A landscape with many valleys, sampled at points; each row gives a point and its height.
A ball rolls from a point to whichever of its 2 nearest points has the largest drop for the distance, and stops where none of them is lower. Distance is the straight distance between rows; heights are no part of it.
<583> (h 40.5): -12, 10, -6, -10, -5, -14, 9, -9, -8, 13, -1, 5, -6, -2, 4, -10, 21, 5, 13, 24, -1, 7, -17, 25, -5, 21, -4, -14, -14, 10, 20, -3, 21, 8, 16, -4
<377> (h 41.6): 12, 10, 7, 24, 13, 23, 5, -7, -13, -11, 9, -5, 20, -14, -23, -8, -13, -3, -2, -2, -2, 11, 11, 6, -9, -22, 11, 10, 8, -3, -9, 2, 6, -8, -7, -7
<937> (h 43.7): -14, 7, -3, 1, -8, 2, 1, -21, -6, -3, 12, 2, -10, -5, -6, -10, 8, 22, 12, 29, 2, -5, -16, 32, -7, 12, 0, -8, -13, 16, 18, 1, 20, 12, 2, -11
<468> (h 51.0): -29, -7, -25, 19, 0, 17, 4, -23, -1, -4, 28, -16, -1, 1, 5, -2, 18, 22, -26, 17, -5, -1, 1, 14, -2, -17, -4, -2, -11, 21, -1, -3, 19, -8, 1, -2
<707> (h 43.2): -16, 5, 6, 10, -3, -16, -6, 37, 19, -5, -7, -6, 11, 3, 8, -18, -10, -15, 1, -1, -6, 6, 3, 14, 18, 13, -3, 5, -4, 17, 5, -3, -13, -10, 2, 2
<132> (h 72.2): 15, -10, -4, 7, -27, 7, -7, 11, -3, 1, -3, -17, -8, -11, 4, 12, 5, 37, -7, 6, 8, -18, 4, -12, -3, 0, -6, 19, -6, -2, 17, 9, 9, 1, -16, 1
<503> (h 58.6): 1, 1, -12, 9, 18, -4, -4, -4, 3, -6, -5, 5, -2, -7, 9, 1, -1, -38, -1, 5, -8, 20, 10, 15, 4, 13, 8, -5, 0, -12, 8, 3, -5, -6, 20, -1
<1004> (h 28.1): 9, 19, 2, -21, -13, -4, 30, 12, -7, -7, 12, 5, -5, 5, -12, 16, 6, 31, -7, -9, 0, -16, 2, -16, -2, 9, -1, 0, 5, 13, 7, 7, -10, -8, -11, 5
<34> (h 56.9): -11, 8, -3, -7, 16, 10, -2, -32, -4, -3, 17, 23, -1, 0, -12, -9, 9, -13, 4, 15, -5, 12, -2, 17, -8, -13, 3, -13, 1, -4, -9, -7, 6, 4, 4, -8
<852> (h 13.6): -14, -8, -3, -22, -8, -25, 5, 21, 2, 20, -11, -5, 8, 8, 10, -17, 6, 2, 1, -14, -5, -8, -15, -18, 11, 12, -11, -11, 3, 20, -11, -7, -15, -1, 4, 10
<1047> (h 46.8): -4, -8, -11, -19, 17, -3, 8, -12, -14, 14, 7, 9, 11, -2, 3, -2, 15, -15, 3, -17, 2, 17, -3, -12, 1, -14, -1, -9, 10, -21, -24, -4, -3, -2, 21, 3
<511> (h 65.1): 14, -16, 15, 1, -5, -2, 11, 16, -8, 11, -19, -11, 10, -13, 3, 3, 0, 5, 8, -21, 0, 7, -8, -34, -2, -10, -10, 12, 9, -20, -9, 6, 12, 7, 1, 4
<352> (h 55.4): 18, 10, 19, 21, -2, 21, -24, 8, 14, -13, 1, -4, 6, 12, -18, 10, -33, 2, -3, -3, 0, -8, 16, -1, -9, -3, 8, 27, -6, -9, 0, 6, -15, 1, -19, 0
<965> (h 52.4): 27, 13, 17, 10, 14, 13, 0, 2, 4, -25, -5, -6, -1, -18, -20, 12, -16, -15, 9, -13, 7, 10, 13, 11, -6, 1, 15, 12, 0, -17, -4, 12, -3, 8, -2, 1
<1055> (h 18.1): 1, -2, -9, 8, -9, 12, 26, 0, -32, 10, -7, -12, 6, -3, -4, -3, 12, 20, -9, 6, -12, 2, -14, -6, -24, -11, -15, 1, 6, 17, -5, -12, 10, -5, 9, 3
<891> (h 53.1): 10, -20, 0, 4, -15, 15, -24, -19, 15, -6, 6, -13, -7, -5, -5, -2, -8, 33, 6, 4, 21, -23, 0, -9, 2, -15, -4, 4, 7, -4, -4, 14, 4, 14, -29, -4
<470> (h 47.1): 4, 24, 18, -4, 0, -2, -2, 21, 20, -15, 6, 12, 0, 25, -10, 13, -22, -3, -10, -8, 2, -10, 17, 1, 6, 16, 8, 12, -3, 2, 6, 4, -27, -5, -15, 3
<62> (h 67.0): 6, -22, 15, -9, -2, -20, -2, 10, -7, 19, -24, -11, 9, 7, 27, 6, -2, 1, 3, -34, 3, -2, -6, -44, 0, -7, -6, 4, 4, -23, -3, -4, 5, 13, -2, 3
<493> (h 36.4): 7, 17, -6, -25, 14, -11, 9, -6, -2, -5, 13, 23, -4, 5, 1, 27, 10, -18, -11, -9, -1, 7, 15, -1, 1, 16, 11, -7, -1, -18, 9, 2, -16, -10, 10, -2
<809> (h 45.8): 12, 17, 10, -15, -3, -19, 9, 9, -1, -6, -18, 11, -7, -9, 10, 19, 15, -21, 7, -4, 8, 12, 4, 9, -1, 24, 6, 0, -6, -17, 20, 0, 1, 7, 14, -5
<370> (h 65.0): 18, 23, 15, -17, -9, -2, 8, -17, -30, -7, 0, 10, -1, -4, -23, 16, 4, 21, 18, 16, 0, 2, -12, 14, -25, 14, 13, -1, -1, -10, 9, 4, 18, 16, -7, -16
<695> (h 57.1): -13, -10, 11, 15, 6, 6, -19, -5, 6, 9, 10, 9, 3, 43, 0, -2, -30, -11, -15, 9, -29, -16, -3, -13, -11, -16, 5, 9, -1, 11, -10, -25, -13, 2, -20, 0
<712> (h 37.2): 8, -4, 5, 30, 6, 24, -11, -25, -25, -10, 16, -7, 15, -17, -21, -4, 4, -10, 0, 10, 11, 13, 11, 12, -13, -24, 14, 4, 9, -11, -7, 1, 14, 4, -14, -19
<626> (h 41.1): -13, -22, -33, -5, 14, 3, 2, -15, 11, 16, 9, -5, 8, -5, 9, -9, 16, 0, -5, -11, 6, 9, 7, -15, 20, -15, -5, -12, 3, -3, -17, 4, 1, -13, 9, 2
<465> (h 32.4): 15, -6, 3, 12, -5, -2, 2, 7, -18, 15, -14, -7, -2, -15, 15, 1, 14, -28, 9, 10, -6, 22, -2, 5, -11, 4, -1, -6, -5, -12, 8, -20, 25, 7, 23, -7
<978> (h 36.3): 5, -18, -14, -12, -1, -5, -14, -8, 20, 14, 12, 2, 1, 16, 9, 13, -1, 12, -13, -7, 9, -22, 13, -28, 9, 0, 5, -10, 6, -5, 1, 1, -8, -7, -17, 11
<482> (h 58.7): 11, 9, 22, 17, -1, 19, -7, 11, -2, -2, 1, -2, 9, 5, -21, -5, -30, 7, 4, -1, -12, -10, 0, -9, -8, -11, 2, 21, 7, 5, -4, 1, -7, -4, -12, 1
<1020> (h 32.7): -13, -3, -20, 0, -10, -17, 22, 12, 3, 6, -6, -17, 2, -14, 10, -16, 25, 22, 14, 1, 3, 2, -9, 7, 11, 8, -13, -7, -9, 19, 13, 10, 19, -5, 9, 5
<762> (h 55.9): 4, 21, 5, 2, 25, -10, 16, 6, 8, -23, -8, 3, 0, -3, -1, 4, -14, -36, 4, -6, -6, 20, 14, 18, 6, 22, 12, -3, 2, -6, 7, 13, -13, -5, 16, -1
<293> (h 44.1): -16, -4, -17, -12, 20, 0, 15, -13, 6, 6, 4, 4, 13, -8, 0, -19, 8, -12, 10, -15, 0, 15, 2, -4, 15, -17, -8, -18, 7, 1, -22, 5, -2, -12, 17, 2
<827> (h 59.0): 3, 7, -5, -11, 12, -2, 4, -23, -7, -4, 6, 8, 5, -15, -8, -7, 14, -1, 16, 0, 11, 16, 0, 16, -2, -5, 5, -11, 2, -19, 0, 11, 14, 5, 2, -11
<271> (h 54.5): -11, -6, -24, 29, 5, 4, 2, 15, 5, 4, 12, -14, 7, -2, 14, 9, 7, -11, -22, 8, -21, 9, 19, 6, 4, 0, 3, 9, -15, 9, 14, -10, 8, -29, 17, 10
<717> (h 69.5): 13, 4, 6, 3, -8, 23, -20, -23, -16, -10, 20, 15, -5, 4, -20, 6, -9, 17, -8, 21, 4, -13, 0, 4, -18, -14, 6, 7, 5, -1, -3, -8, 0, 11, -17, -10
<881> (h 74.2): 4, -8, -9, 2, -21, 21, -11, -26, 1, -15, 27, 1, -15, 4, -6, 7, -4, 44, -14, 17, 12, -31, 3, 9, -3, -12, 1, -5, 5, 14, 0, 1, 2, 4, -25, -1
<243> (h 26.3): 5, 2, -5, 1, 6, 11, 15, -15, -35, 8, 8, 0, 14, -5, -9, -2, 16, 3, -6, 6, -5, 14, -4, -4, -19, -19, -1, -1, 7, -5, -13, -10, 11, 1, 2, -5
<516> (h 52.9): 11, 10, -1, 3, 38, 2, 15, -5, -1, -25, 4, -3, 4, -15, -7, 3, -12, -32, 0, -16, 0, 27, 13, 8, 3, 8, 14, 2, 12, -21, -3, 17, -11, 0, 17, 3
<906> (h 48.8): -1, 2, 9, -15, 4, 5, 7, -8, -9, 5, 5, 10, 5, 4, -14, -12, -8, 7, 8, -4, 1, -6, -9, -13, -5, -17, -5, -6, 19, 1, -24, 3, -3, 2, -3, 1
<1064> (h 32.5): -13, -24, -24, 12, 22, -5, -2, 5, 20, 3, -10, -13, 8, -9, 18, -14, -5, -22, -8, -18, -2, 15, 10, -11, 30, 5, 0, -3, 1, -8, -6, 14, -13, -17, 19, 5
<49> (h 67.6): 1, -23, 6, 0, -2, -20, -25, 6, 2, 13, -26, -8, -1, 13, 33, 2, -4, -12, -10, -27, -1, -14, 0, -41, -7, 0, 2, 5, -8, -13, 14, -20, -8, 8, -13, -2
<45> (h 51.6): 7, 19, 5, 17, 3, 19, -6, 15, 16, -24, 16, 4, 4, 25, -15, 9, -29, 4, -7, 4, -4, -6, 20, 10, 1, 3, 10, 20, -5, -1, 2, 6, -17, -14, -13, -3
<545> (h 54.4): -14, 0, -22, 21, 4, 12, 3, -6, -6, 5, 20, -10, 6, 3, -1, 7, 12, 9, -27, 17, -19, 3, 12, 9, -10, -12, 1, 10, -12, 14, 8, -12, 14, -19, 4, 3
<206> (h 63.6): -3, 7, -11, 6, 4, -8, -5, 19, 35, -23, -4, -10, -6, 9, 13, 10, -9, -8, -13, -6, 12, 3, 28, 13, 25, 25, 0, 11, -12, -2, 15, 20, -20, -10, -3, 7
<275> (h 69.4): -1, 3, -1, 7, -20, 1, -3, 26, 10, -7, 7, -14, -9, -4, 5, 6, 3, 34, -6, 3, 3, -20, 10, 4, 2, 9, -6, 18, -9, 20, 22, 10, 1, -12, -9, 8
<1036> (h 60.3): 12, 7, 2, 22, 12, 5, 10, 22, 26, -27, -8, -16, 3, 0, 4, 11, -22, -19, -12, -8, 2, 10, 25, 3, 15, 19, 6, 20, -2, -2, 10, 17, -18, -11, 3, 8
<354> (h 54.8): -7, 3, 14, -4, -1, 17, -14, -27, -11, 0, 10, 26, -8, 5, -10, -13, -1, -14, 6, 21, -6, -3, -19, 12, -12, -17, -2, -7, 8, 8, -21, -14, 5, 20, 5, -6
<889> (h 61.7): -8, 15, -5, 4, 1, 5, -4, -1, 17, -12, 12, 4, -4, 2, -7, -14, -4, 12, 14, 7, 5, -5, 6, 21, 11, -3, -5, 1, -2, 9, -1, 13, -3, 1, -9, -3
<88> (h 21.7): -17, -12, -10, -9, -13, -17, -7, 16, 13, 15, 1, -13, -3, 12, 17, -10, 6, 15, -8, -5, 2, -20, -5, -15, 14, 7, -9, -3, -3, 21, 5, -3, -9, -9, -5, 9
<474> (h 49.8): 10, 9, 11, -9, -7, -6, -11, 8, -7, 5, -9, 17, -7, 1, 5, 15, 5, -18, -5, 5, -3, -2, 2, -2, -8, 11, 5, 6, -3, -12, 10, -6, -5, 3, 6, -2
<346> (h 29.1): -2, -8, -10, -8, -10, -6, -14, 7, 19, 9, -5, -6, -5, -2, 13, -1, 9, 9, -4, -6, 11, -10, 8, -13, 18, 6, -4, 2, -5, -4, 10, 8, -4, -6, -4, 5
<726> (h 47.2): -28, -1, -5, 14, -5, 15, 2, -32, -5, -11, 30, -7, -13, 1, -2, -9, 10, 27, -14, 29, 1, -3, -14, 35, -8, 0, -2, -8, -16, 25, 7, 2, 25, 7, 4, -6
<678> (h 59.1): 2, 4, -8, -17, -27, -7, 12, -12, -30, 5, 1, 13, -16, 4, 0, 13, 13, 36, 4, 20, 2, -8, -16, 18, -21, 19, -7, -11, -12, 1, 18, -3, 9, 13, -4, -6
<743> (h 61.1): -1, -15, -8, 21, 9, 6, -21, -3, -2, 14, -4, 4, -1, -3, 8, 2, -2, -37, -10, 13, -10, 13, 0, 5, -3, -6, 6, 3, -4, -11, 1, -16, 3, -3, 17, 0
<660> (h 62.2): 11, 4, -2, -12, -23, -6, 1, -22, -22, -6, 0, 1, -10, -9, -8, 12, 10, 39, 17, 19, 15, 3, -12, 16, -13, 9, 1, -4, -7, -13, 12, 12, 28, 25, -12, -14
<120> (h 20.6): -16, 3, 4, -28, 9, -24, 13, 19, 9, 6, -10, 7, 7, 2, 5, -16, 4, -19, 7, -21, -2, 5, -8, -10, 21, 13, -4, -14, 5, 6, -14, -1, -18, -5, 11, 6
<445> (h 26.8): -10, -12, 3, -8, 10, -14, 6, 16, 14, 6, -23, -12, 11, -8, 13, -13, -5, -17, 4, -30, 1, 5, 0, -18, 23, 4, -3, -5, 4, -6, -5, 11, -11, -11, 13, 5
<691> (h 75.1): 7, -21, -9, 6, -30, 20, -4, -6, -18, -2, 6, -10, -15, -4, -2, 12, 1, 49, -18, 12, 9, -28, -6, 2, -10, -11, -8, 6, -4, 9, 8, -1, 5, 0, -18, 2
<274> (h 62.7): -13, 0, -7, -13, 3, -9, -21, -2, 12, 9, -2, 17, -12, 6, 10, -6, 5, -19, 1, 9, 4, 0, -4, 9, 15, 1, 2, -14, -4, -4, -2, -9, -7, 0, 4, -2
<251> (h 61.0): 15, 3, 5, 0, 6, -7, 14, -1, -11, -2, -10, -5, 5, -24, -2, 7, 14, -7, 19, -9, 9, 22, -2, 9, -4, 4, 5, -4, -1, -25, 5, 8, 23, 7, 9, -6
<523> (h 53.8): 0, 1, 11, 5, -1, 2, -23, 4, 4, 10, 2, 13, -2, 19, 0, 5, -14, -9, -13, 9, -13, -10, 3, -6, -3, -1, 4, 10, -1, 1, 4, -15, -12, -6, -6, 2
<1027> (h 56.6): 0, -17, -4, 3, -10, 9, -6, -10, 4, 4, -5, -9, -2, -17, -3, -16, 4, 22, 11, 2, 13, -7, -8, -7, 5, -19, -13, 2, 6, -1, -7, 11, 14, 7, -9, -1
<688> (h 58.9): -9, -24, -5, 0, -3, -1, -13, -5, 6, 21, -19, -6, -3, -5, 14, -20, 8, -1, 8, 1, 6, -3, -15, -13, 10, -14, -15, -2, 3, 1, -8, -5, 9, 13, 2, 0
<123> (h 42.1): 6, 29, 14, -21, 8, -7, 13, 12, 7, -12, 3, 19, -5, 5, -11, 16, -5, -10, -4, -14, 2, 1, 11, -1, 5, 17, 8, 0, 1, -1, 9, 8, -22, -3, 0, 2
<610> (h 5.4): -12, 5, -25, -9, -10, -4, 29, 0, -24, 13, 7, -9, 2, 14, 3, 5, 19, 28, -14, 1, -17, 1, -8, 2, -21, 5, -11, -6, 0, 28, 1, -10, -3, -12, 13, 7
<761> (h 54.0): -15, -5, 5, -17, 3, 1, -12, -27, 7, 7, 17, 27, -7, 35, -3, -2, -11, -12, -3, 16, -9, -15, -16, -3, -2, -7, 2, -23, 15, 14, -31, -17, -11, 10, -14, 8
<576> (h 59.3): -1, -1, -10, 13, -2, 10, -14, -17, 17, -14, 0, -10, -5, -20, -7, -15, 8, 18, 14, 5, 22, 1, 7, 19, 9, -11, -4, 3, -5, -4, 0, 22, 15, 5, -13, -6
<272> (h 56.4): 20, 14, 14, 32, 18, 23, 8, 17, 14, -27, -7, -15, 9, -6, -16, 2, -31, -14, 5, -10, 3, 14, 17, 6, 4, 2, 7, 16, 3, -5, -6, 16, -12, -4, -3, 3
<739> (h 46.7): -8, -2, 2, 31, 8, 2, 5, 27, 15, -4, -9, -12, 10, -4, 9, -15, -17, -27, 1, 0, -13, 13, 8, 11, 17, 3, -1, 6, -1, 10, 3, -4, -4, -20, 13, 4
<184> (h 56.5): -21, -11, 9, 4, 9, 6, -21, -21, 14, 8, 13, 19, -3, 38, 0, -8, -20, -26, -10, 13, -22, -8, -11, -2, 0, -13, 4, -6, 2, 5, -25, -24, -8, 10, -14, 1
<259> (h 26.4): 15, 1, 1, 29, -6, 6, -8, 10, -1, 4, -9, -19, -3, -17, 10, -1, 3, -18, 9, 16, -6, 9, 7, 20, -4, 8, 1, 2, -13, 2, 21, -9, 20, -4, 12, -5
<592> (h 50.7): -15, -10, -3, 35, 2, 9, -7, 31, 13, 7, 3, -16, 8, 10, 12, -2, -16, -14, -14, 11, -24, 2, 9, 7, 6, -7, 0, 17, -9, 15, 9, -15, 4, -24, 11, 10
<866> (h 32.2): 4, -11, -3, 5, 10, 17, -3, -27, -27, 1, 22, 3, 14, -10, -18, -3, 13, -5, -7, -3, 13, 12, 4, -2, -12, -31, 6, 0, 13, -18, -16, -1, 8, 3, -8, -12
<31> (h 63.5): 1, -20, 12, 21, 6, 0, -40, 7, 8, 12, -23, -5, -4, 1, 17, -9, -20, -35, -5, 8, -7, 3, -10, 0, -1, 3, 8, 6, -7, -13, 6, -17, -6, 9, 3, -5
<317> (h 17.9): -4, 11, -6, -12, -15, -5, 21, 11, -17, 1, 10, 6, -4, 9, -9, 5, 6, 21, -9, 4, -13, -15, -4, 0, -13, 7, -8, -2, -1, 26, 3, -4, -12, -10, 2, 8
<611> (h 33.7): -8, 10, 2, -22, -2, -23, 17, 22, -10, 14, -15, 12, 4, 10, 12, 10, 18, -23, -11, -8, -10, 10, -5, -15, 0, 19, -1, -5, -2, 8, 0, -17, -12, -9, 23, 5
<811> (h 45.7): -2, 3, 15, 11, 7, 21, 10, -1, -9, -1, 1, 0, 15, -9, -24, -21, -14, 3, 11, -2, -8, 1, -9, -5, -5, -22, -5, 3, 13, 12, -19, 1, 2, -4, -2, 3
<496> (h 52.5): 1, -8, 4, -10, -7, 6, -12, -15, -14, 17, -5, 13, -13, 10, 0, -5, 4, -2, 1, 15, 0, -7, -24, -4, -13, -12, -9, -4, 7, 2, -15, -18, 4, 19, 4, 1
<871> (h 71.9): 8, 16, 0, -10, -14, 18, -4, -30, -6, -22, 28, 15, -9, 9, -21, 5, -11, 36, 1, 17, 8, -22, 0, 17, -10, -5, 4, -8, 6, 14, -5, 6, -6, 7, -28, -7
<773> (h 49.6): 9, -4, -4, -5, 29, -6, 15, -10, -14, -3, 3, 6, 8, -17, -2, -2, 5, -29, 10, -19, 4, 22, -2, 5, 4, -8, 8, -7, 12, -31, -13, 6, -3, 0, 25, -2
<501> (h 65.5): -9, -18, 15, 14, 7, -15, -36, 9, 13, 6, -25, -11, 2, 12, 26, -10, -23, -23, -9, -13, -10, -6, -4, -16, 1, 5, 4, 8, -12, -4, 13, -20, -12, 0, -11, -3
<572> (h 37.5): -5, 5, -2, 6, -7, -8, 29, 23, 0, 0, -6, -18, 8, -20, -5, -20, 6, 16, 18, -6, -7, 0, -9, -2, 6, -2, -15, 1, 1, 23, -2, 11, 12, -8, 3, 7
<154> (h 42.4): 18, -12, 5, -19, -5, -14, -6, -4, 11, 9, 1, 1, 1, 22, 12, 22, -7, 21, -5, -23, 12, -31, 5, -42, -5, 3, 10, -8, 13, -11, 6, 1, -9, 5, -28, 7
<348> (h 51.5): -9, -2, 10, -26, 15, 1, 0, -24, 2, 8, 13, 22, 6, 18, -9, -12, -8, -11, 9, -3, -2, -8, -16, -8, -1, -20, -1, -21, 24, 5, -38, -7, -11, 5, 0, 3
<63> (h 38.8): -11, 6, 14, -6, -6, -24, 0, 31, 7, 5, -19, 2, 4, 0, 14, -2, -1, -24, -12, -6, -8, 5, -1, -4, 10, 26, -3, 2, -4, 12, 8, -17, -17, -11, 9, 4
<728> (h 66.5): -12, 10, -8, -1, -14, -12, -7, 25, 31, -11, 11, -8, -8, 10, 15, 11, 2, 18, -16, -2, 8, -14, 25, 6, 19, 19, -2, 11, -13, 13, 24, 12, -14, -15, -6, 8
<364> (h 28.8): 2, 2, 5, -9, 0, -14, 12, 17, -20, 19, -24, 5, 6, -4, 20, 12, 19, -29, -1, -3, -9, 17, -7, -11, -4, 10, -5, -3, -2, -13, 0, -18, 7, 2, 29, 4
<325> (h 48.1): 16, -14, 6, -14, -11, -7, -23, -7, 24, 0, -3, -8, -9, 12, 4, 8, -12, 28, 8, -11, 21, -30, 5, -20, 1, -1, 2, -3, 7, -10, 1, 16, -4, 11, -36, 5
<620> (h 37.3): -19, -4, -21, -11, -16, -15, 21, -5, -16, 15, -10, -3, -9, -1, 12, -11, 28, 19, 10, 10, 1, 6, -21, 13, -5, 12, -19, -16, -10, 18, 6, 1, 15, 9, 15, 1
<786> (h 41.4): 12, 9, -6, -15, 8, -14, 12, -7, -10, -5, 3, 12, -2, -7, 7, 28, 20, -12, -5, -9, 11, 16, 16, 2, -5, 24, 10, -1, -4, -33, 21, 6, 3, 2, 14, -8
<430> (h 37.1): 15, 24, 18, -26, 1, -6, 31, 17, 6, -15, 0, 8, -7, -3, -20, 29, 6, 14, -1, -20, 7, -1, 8, -18, 2, 10, 8, 7, 2, 1, 12, 7, -13, 4, -9, 1
<55> (h 63.7): -12, 5, 1, -13, 0, -7, -13, 2, 21, -4, -5, 10, -4, -1, 1, -21, -4, -5, 19, 1, 12, -2, -6, 15, 21, 0, -6, -11, 5, 5, -11, 9, -9, 7, -4, -2
<558> (h 37.4): 0, -23, -19, 10, 10, 3, -1, 1, 2, 11, -6, -13, 9, -16, 11, -6, 13, -12, -4, -15, 10, 16, 8, -13, 13, -7, -4, -2, 2, -15, -3, 6, 5, -11, 15, 1
<208> (h 67.2): 20, 19, 13, -1, -11, 12, 0, -7, -29, -10, 4, 8, -4, -5, -23, 8, -7, 16, 8, 15, -5, -10, -7, 7, -23, -3, 8, 9, 4, 1, 3, -2, 5, 9, -9, -12
<67> (h 47.7): 22, 25, 23, 3, 1, -4, 8, 10, 10, -24, -22, -13, -3, -18, -25, 10, -13, -7, 34, -7, 8, 9, 4, 16, -5, 10, 12, 7, -13, -3, -3, 16, 9, 15, -4, 0
<989> (h 63.0): 11, 3, 12, -2, -1, -5, 21, 14, -16, 6, -18, -4, 6, -20, -1, -1, 8, -3, 18, -9, -4, 15, -10, -11, -4, -7, -6, -1, 8, -10, -7, 3, 16, 4, 12, 1
<409> (h 60.8): -12, -23, -5, -4, 7, 3, -26, -18, 15, 17, 3, 6, -7, 11, 13, -8, 2, -14, -6, 5, 5, -5, -8, -9, 9, -12, -1, -10, 0, -8, -9, -10, 0, 7, 3, -2
<165> (h 55.7): 0, -7, -9, -19, -23, 1, 6, -11, -18, 6, -7, 13, -20, 5, 4, 2, 10, 25, 8, 10, 8, -14, -21, 3, -9, 1, -13, -15, 2, 6, -5, -4, 5, 16, -2, -1
<257> (h 42.6): 9, 18, 17, 1, -7, -8, 20, 25, 9, -14, -16, -9, -1, -18, -19, -2, -1, 8, 25, -12, -3, 3, -7, 1, 6, 4, 0, 8, -2, 13, -1, 20, 4, 4, -8, 2

For each start below, name the point where the ball stops.
<49> -> <852>
<184> -> <610>
<482> -> <610>
<271> -> <364>
<691> -> <1020>
<881> -> <496>
<293> -> <852>
<891> -> <852>
<545> -> <1020>
<62> -> <496>

Call two points neighbours if one is among the 2 nearest of the other. Go from one point of each pair to the other, from neighbour to neighbour, staying as low as possible. Name the highest point that can't be avoided.
<852> and <364> -> <743>
<496> and <364> -> <49>
<364> and <1020> -> <271>
